Points on a hilly landscape, in no order, each with its height.
From any point a ball rolls to the lowest of the 2 points nearest to it. It stops when none of these is lower. Distance is the straight distance between rows; heights are no part of it.
K_979 h=47.5: [ -3 -18 -37  27  30  -9  -7  30 -14  -7  19  38  51  18   8 -18  14  -8
  55 -16  18 -28]
K_863 h=51.7: [ 43  10 -16   4 -13  22   2 -40   6   7 -29 -16  24 -32   1 -19  -4  14
 -25 -12 -20 -33]
K_983 h=56.8: [ 59 -27 -22  -1   7 -15   4 -45  -4  15 -50 -16 -23  -2   6 -16 -26  14
 -15 -32 -36 -18]
K_245 h=49.1: [ 17  -6  21  32  29  27 -15  20  12  32 -32 -11   8 -42 -17   5  13  40
  21  -5  35  18]
K_889 h=17.0: [ 24  22   5  14  23  -2 -11 -15 -50  30 -33  18 -20 -11  -1 -39 -32  43
  18  -8  -2   1]
K_417 h=64.4: [-29 -14 -16  -7 -43  -6  17 -13  11  40   1   7 -15 -23  29   6 -30  48
   3  35   5 -19]
K_455 h=65.1: [-18  13  31   7 -36  32   9   5  39  16  28 -13  -4 -11   7  42   8 -22
  -7  47  15 -57]
K_475 h=57.7: [ -9 -18 -31 -33 -27  -6  27 -35  11   7   6 -31 -36 -21  24   4 -41  25
 -25  23 -18  -2]
K_622 h=41.8: [-35 -18 -14  30   2  28  -1  12   2 -36  28 -24  14 -26   8 -48 -19   4
  54  18  -7 -12]
K_839 h=65.3: [-42 -12  -6   0 -33 -56  31  11 -11  12  30 -44  36  38  -3  25   6 -10
 -24 -11  16  28]
K_362 h=47.3: [ 25 -12   6   1  21  -5 -15  -2 -34 -11   2 -19   4  -7 -20 -29  27  13
   0 -11 -11  60]
K_358 h=35.2: [-12  10  -4 -45 -37  -6  26  -6 -29 -23 -15 -10  21 -25   0 -20  -9  14
 -50  -4   3  48]
K_499 h=55.0: [-14  24  14  42 -22 -27  34 -19  -6 -23   5  -5 -14  16  18   7  10 -28
  32   5  -3  -3]
K_371 h=80.0: [-59 -16   7  -8  -4 -36 -14  18  -5  29  32  19  10  20  18   6 -13  21
 -21  22  23  31]
K_504 h=42.5: [  5 -15   6  16  30  22  -7  30  -6   3 -38  10  48 -44 -49 -20 -20  34
   1 -17  53  16]
K_414 h=55.6: [  8 -14 -12   8  19 -22  28  15 -30  -3  -5  39  45  23  30  34  11  24
  38   2  30 -25]
K_853 h=47.6: [  5  31   9  15 -43 -24  -6  13 -21  33   2  46 -48  36  24  15  12 -34
  -7  -4 -11  26]
K_183 h=85.2: [-66 -41   0 -33  -9  -1 -27  15  -5 -11  38   7   4  18  -9 -10   2   6
 -38  -8 -32  67]
K_855 h=23.0: [ 37  25  31   3  22  20   4   7  -5 -14 -18  42  11  34  13  16  31 -54
  37 -26   0 -32]
K_41 h=57.2: [ 27 -42  10 -52  31  30 -14   1  32 -25 -23 -36  -8 -13  -3  -3 -13 -18
  26 -21  10   1]
K_178 h=27.2: [-43  15  14 -17 -38  27 -32  -7   8  21   0  46 -61 -15  52  -6 -33   2
 -14   6 -16  -2]
K_296 h=23.2: [-47  18  -3  13 -38 -27  39   7 -48   2  -9  14  -1 -19   5 -21   3  23
 -19 -10  21  53]
K_714 h=69.1: [ 28 -12 -21 -19  -4 -24  24 -29   0 -22   1 -22  37  22  28  41  32 -19
 -22  -2  -1 -31]
K_836 h=56.9: [-19  -7  45  12  -7  49 -41   2  26   1  46   3 -30   4  12  20   8 -10
  29  45   5 -38]
K_71 h=51.4: [  2  -6  10 -32  28 -27  -5   8 -60   9  13  10 -24  37 -17  -2  40  10
 -19  -6  -8  72]
K_862 h=55.8: [ 27  20  47  12  30  21 -24  -3  15  16   8   5 -32 -20   5  30  15  32
  22  25  28  -2]
K_854 h=75.2: [-20  37 -22  35 -49 -14  21  18 -16  58   4  47 -19   7  26  52   7  23
 -10  25  34   6]
K_806 h=83.0: [-58 -19 -13  -7   1 -32 -58  11 -12   2  44  15  28  51   6  -7  16  20
 -16   8 -26  38]
K_294 h=44.0: [ 11  25 -24  43   8   0  37 -19  -5   2 -51  20  40 -23  -8 -18 -15  24
 -10 -13   0 -28]
K_116 h=47.1: [ -7 -40 -21  21 -23  36  -3  40  24  31 -23 -34 -15 -22 -15  -5 -39  -8
  11 -40 -16 -49]
K_105 h=55.1: [-18  25 -13  12 -37 -26 -13  52  -9  -1  18  15 -73  10  -4  -6 -15 -10
   5   0 -17  30]
K_708 h=25.5: [ 51   2 -27   0  39 -36   6   1  13  41 -33 -13  26   3 -51  45   5  -7
   0   3  20 -21]
K_964 h=70.8: [-33   2  19   8 -34  20 -37 -14  14 -12  50 -21  -1 -10  10  -3  47 -10
 -36   9  -7  34]
K_21 h=57.4: [ 57  29  -7 -36  38   2  23 -29 -18 -20 -38   9  34  -8 -19  18  -6   4
  -2  25  29 -26]
K_711 h=56.4: [-16 -15  -6   2 -31  36  -4   0  26  41 -16 -39  -2 -37  12  -5 -24  42
 -19 -12  -3 -30]
K_156 h=50.8: [ 37  -7  29  -7  48  42 -34  15 -11 -30  10   8  13   2 -24 -13  51  -6
 -12 -22 -10  52]
K_310 h=27.1: [ 13 -36 -25 -42   2  15 -16  38  -9  10  -6 -32 -48 -16  -1 -23 -40  10
 -15 -18  -8 -20]
K_295 h=51.8: [ 27  -2 -11 -18  24 -10  -8 -11  -5  -4  16 -16   6  20 -15 -26 -23 -15
   9   1   0 -30]
K_815 h=21.0: [ -2 -35 -15   3  46  46 -48  33   6  -8  54  11  14  -4 -34 -14  17  -4
  29   7 -27  -7]
K_480 h=63.8: [ 24  -1 -20 -28  23 -12  41 -31   1  -5 -13  -1  28  11  26  36 -24   8
 -18  24  26 -42]
K_17 h=45.8: [ 14  -5  39 -23   2 -39 -12   4  -2 -18 -10 -43 -22  33 -18  -3  -3 -47
  39 -31   9  20]
K_503 h=48.3: [-24 -25 -14  55  -2   9 -20  -4  10  -5  34  -6  33   3  25 -36  34  17
  36  -6 -13   3]
K_667 h=36.2: [  4  18   8  -8  -7  -9  27   5 -31  12 -19  45 -11  44  44  15   9 -24
 -22 -14   3 -15]
K_209 h=24.3: [ 13 -27 -50  22  44 -12  17 -17  27  24 -64  14  22   9   6  32  10   3
 -29 -25  -1 -51]
K_999 h=40.2: [-29  43  43   5 -26  18 -22   0  32  -2  18  41 -65  -6  33  11  -7  -3
  11  34 -18   5]
K_66 h=33.4: [  6 -19 -20  12  37  32  -8  25  -6 -22  24   0  27 -25 -25 -52 -29   5
  40 -13  -6   5]
K_98 h=51.0: [-17 -19 -32 -16 -12 -21  49 -18   4 -30 -30 -45  -5 -44  -4 -16 -38  16
  -2  -8  -8 -16]
K_511 h=40.4: [-19  47  19 -21 -31 -20 -40 -18   2 -17   3  -5 -37  -3   4 -24  -1   9
  -9  13  -3  68]
K_529 h=44.3: [-25  -1   3 -21 -50 -12  31 -18  12 -42 -47 -44 -17 -26  -7  -2 -25  13
 -19  -7  -2  32]
K_464 h=76.4: [-64 -16  33   9  -8  -1 -18  26  22 -11  32 -22  25  13  11   9 -11   1
   6   6  16  35]
K_228 h=3.1: [ 28 -23 -29  32  35 -34 -14 -21  26  46 -66  -8  16   9 -34  34  15   3
 -34 -31  -7  -3]
K_706 h=70.7: [-36  33 -21  21 -67 -18  25   4  25  38   2  43 -16 -21  34   0 -19   9
  -4  34  13   9]
K_988 h=15.4: [  2  -2   1 -31 -14 -22   8 -25 -31 -20  14  10  -7  71  23  -3  10 -54
  -8 -13 -18  -4]
K_201 h=33.1: [  1  11  -9  36  44  11  20  22 -27   7 -39  30  25 -21 -19 -32 -27  57
  20 -14  24  -1]
K_750 h=27.7: [-17  58  21  17 -52 -37 -28 -32   5  10 -21   3   1 -15   2 -37 -30  10
 -29  -5   8  34]
K_483 h=60.2: [-24  18  15  19 -35 -66  48   2  -6 -18  21 -14  20  27  17  39  37 -21
   9  11  18   4]
K_550 h=60.5: [  1  42 -13 -10 -20  -4 -17 -22   0  30  19   3   7  23  15  -6 -15  -6
 -27  11  -6 -25]
K_301 h=41.5: [ -3  -5 -18  24  10   1  -9  -7 -28  24  49   9  -3  -7  21 -30  27  28
  -8  16 -17   7]
K_741 h=43.3: [ 15 -15 -25 -31  11  27   6  34 -12 -21   6  -8  19   1 -44 -24 -41 -34
   7 -21  -1 -14]
K_580 h=5.1: [-25  51  -9  33 -44 -51  22 -20 -21  12 -25  17  27   8   4 -14   5   6
   1   5  13  36]
K_663 h=60.3: [ 48 -10 -14 -10  14 -48  10 -63 -24  12 -51 -29   0  20   5  -5  24   9
 -18 -12  -9  15]
K_77 h=67.0: [  1  46  27  -2 -22  -3 -32 -27  11  -3  29  14  10  28  10 -12  41 -24
 -15  14 -22  14]
K_50 h=48.9: [-39  32  23 -11 -21 -21 -23  18 -12 -41  14  -3 -55  10 -19 -12  -5 -31
  -2  -5 -31  45]
K_387 h=42.7: [ 20  20   5  -5  13 -38  15  -5  39  18 -44 -21  -1  17 -27  58 -23 -21
  -2 -11  17 -33]
K_281 h=41.0: [ 46  10  35 -10  36  34   2 -15  20 -27   4  24   9  -2 -14  -2  10 -13
  48  11  -2 -33]
K_339 h=70.2: [ -6 -13  -4 -30  -7 -22  30   0  24 -19  24 -44  48  20  -5  31  11 -33
 -12   3  25  -1]
K_15 h=43.2: [ 38 -34  -3 -14  18  -2  -3 -33 -23 -10  21 -12  16  29   8 -35  44 -24
 -10 -43 -32  38]
K_345 h=53.2: [  6 -38 -27  21  -1   9  55 -32  33 -29 -24 -37  34 -24   8  18  12  -4
  10   6 -20 -42]
K_650 h=38.4: [ 31 -40 -36   5  -5  17   4  19   3  28   7 -27 -33 -39 -16 -16 -15  -2
   5  -6 -20 -47]
K_166 h=66.6: [ -4 -16  39  11 -24  19   3  17  52  25  -6 -41 -13 -14   6  55  -7  -8
 -11   3  18 -30]
K_356 h=50.7: [ 56  -8   9 -48  30  25  18 -32  23 -29 -22   4  28 -27 -17  -5 -22 -10
  16  -5  13  -5]
K_272 h=34.5: [  6  -4  17  -9 -14 -12   9 -13  -1  -7 -10 -19  31  40  -5 -18  18 -41
   7 -44  -2  16]
K_761 h=73.3: [-37   7  42   5 -28  11 -39  24  23 -32  12 -41  -4  -2 -13   2  24  14
 -21 -12   5  61]
K_698 h=2.6: [-12  -1  -1 -33  -2  36 -38  14  -6  37  11  12 -78 -12   7 -14 -29   2
 -17  -5 -19 -24]
K_633 h=57.3: [ -8 -10  28   8   0  11   8  27  43  38 -42   1   6   7 -17  53 -31 -22
  18 -20  31 -38]
K_838 h=53.3: [ 16  32  -1  -2  20  -2  11  25 -27  -2  35   4 -43 -31 -12  15  -6   8
 -10  50  -1 -33]
K_489 h=62.1: [ 30 -66  21 -23  36  52 -45  18  36 -11  19  -6 -27 -18   1  -2  -2   6
  41   2   8  -6]
K_686 h=32.1: [ -4 -10   0 -11  29  14 -41  -8 -40  25  11  27   1   8  13 -56 -19  33
  -6 -15 -24  16]
K_74 h=48.8: [-42  -2  -5  20 -28  12  37  -9   2 -36  16  -7 -23 -28   7 -10 -17   9
  43   6 -16   5]
K_940 h=43.7: [  7   8   5  21  22  29  42  48  -2  -9  24  11 -23 -10 -29  11   8 -36
   8  15  -6 -28]
K_488 h=66.2: [ 11  57  23 -30  29 -10 -38 -13 -34 -36  34   6  29  28 -22 -24   4 -15
 -17  32   3  15]
K_704 h=46.3: [ 26 -16 -43  19  18  -7  48 -17  26 -29 -37   6  33 -15 -18  32  39 -30
   9 -22  -4 -21]
K_515 h=87.1: [-74 -13  17 -22  -6  36 -24  13   4 -22  35  50  31   6  20  -2   1  17
 -30  13 -30  44]
K_478 h=38.9: [ 12  20  -4  58  13   5 -14  31 -24 -18   1  37  21  31   8   0  38 -15
  40 -26   3 -15]
K_649 h=37.9: [ 37 -11 -40   1  41 -13  49 -27  24 -18 -82  28  27  -1 -14  31  -1 -32
 -28 -16  -2 -30]
K_370 h=60.9: [ 21  44   2 -29  28  10  -8   4 -32 -12  31  13  12  -2 -14  -4  -8  20
 -40  55  24  -5]
K_341 h=49.8: [  2  -4  37  -4 -18  24 -21  -8  30   1  30  -1 -66 -21  23  23  34  19
   8  47   1   4]
K_121 h=33.0: [ 33 -21 -16  21  39  31 -15  39   0   9  34   9 -33 -10 -41  -4  24  -3
  44  12  -5 -37]

For each start below, name the point where the ball stops.
K_183 -> K_66
K_515 -> K_66
K_417 -> K_580
K_339 -> K_66

Call two points neighbours if one is among the 2 nearest of the other. Go from one point of each pair to the other, from neighbour to neighbour, staying as low as possible. Name the highest point that can't be avoided.
K_341 and K_272 -> K_862
K_341 and K_855 -> K_489
K_988 and K_66 -> K_295
K_815 and K_201 -> K_503
K_815 and K_580 -> K_105
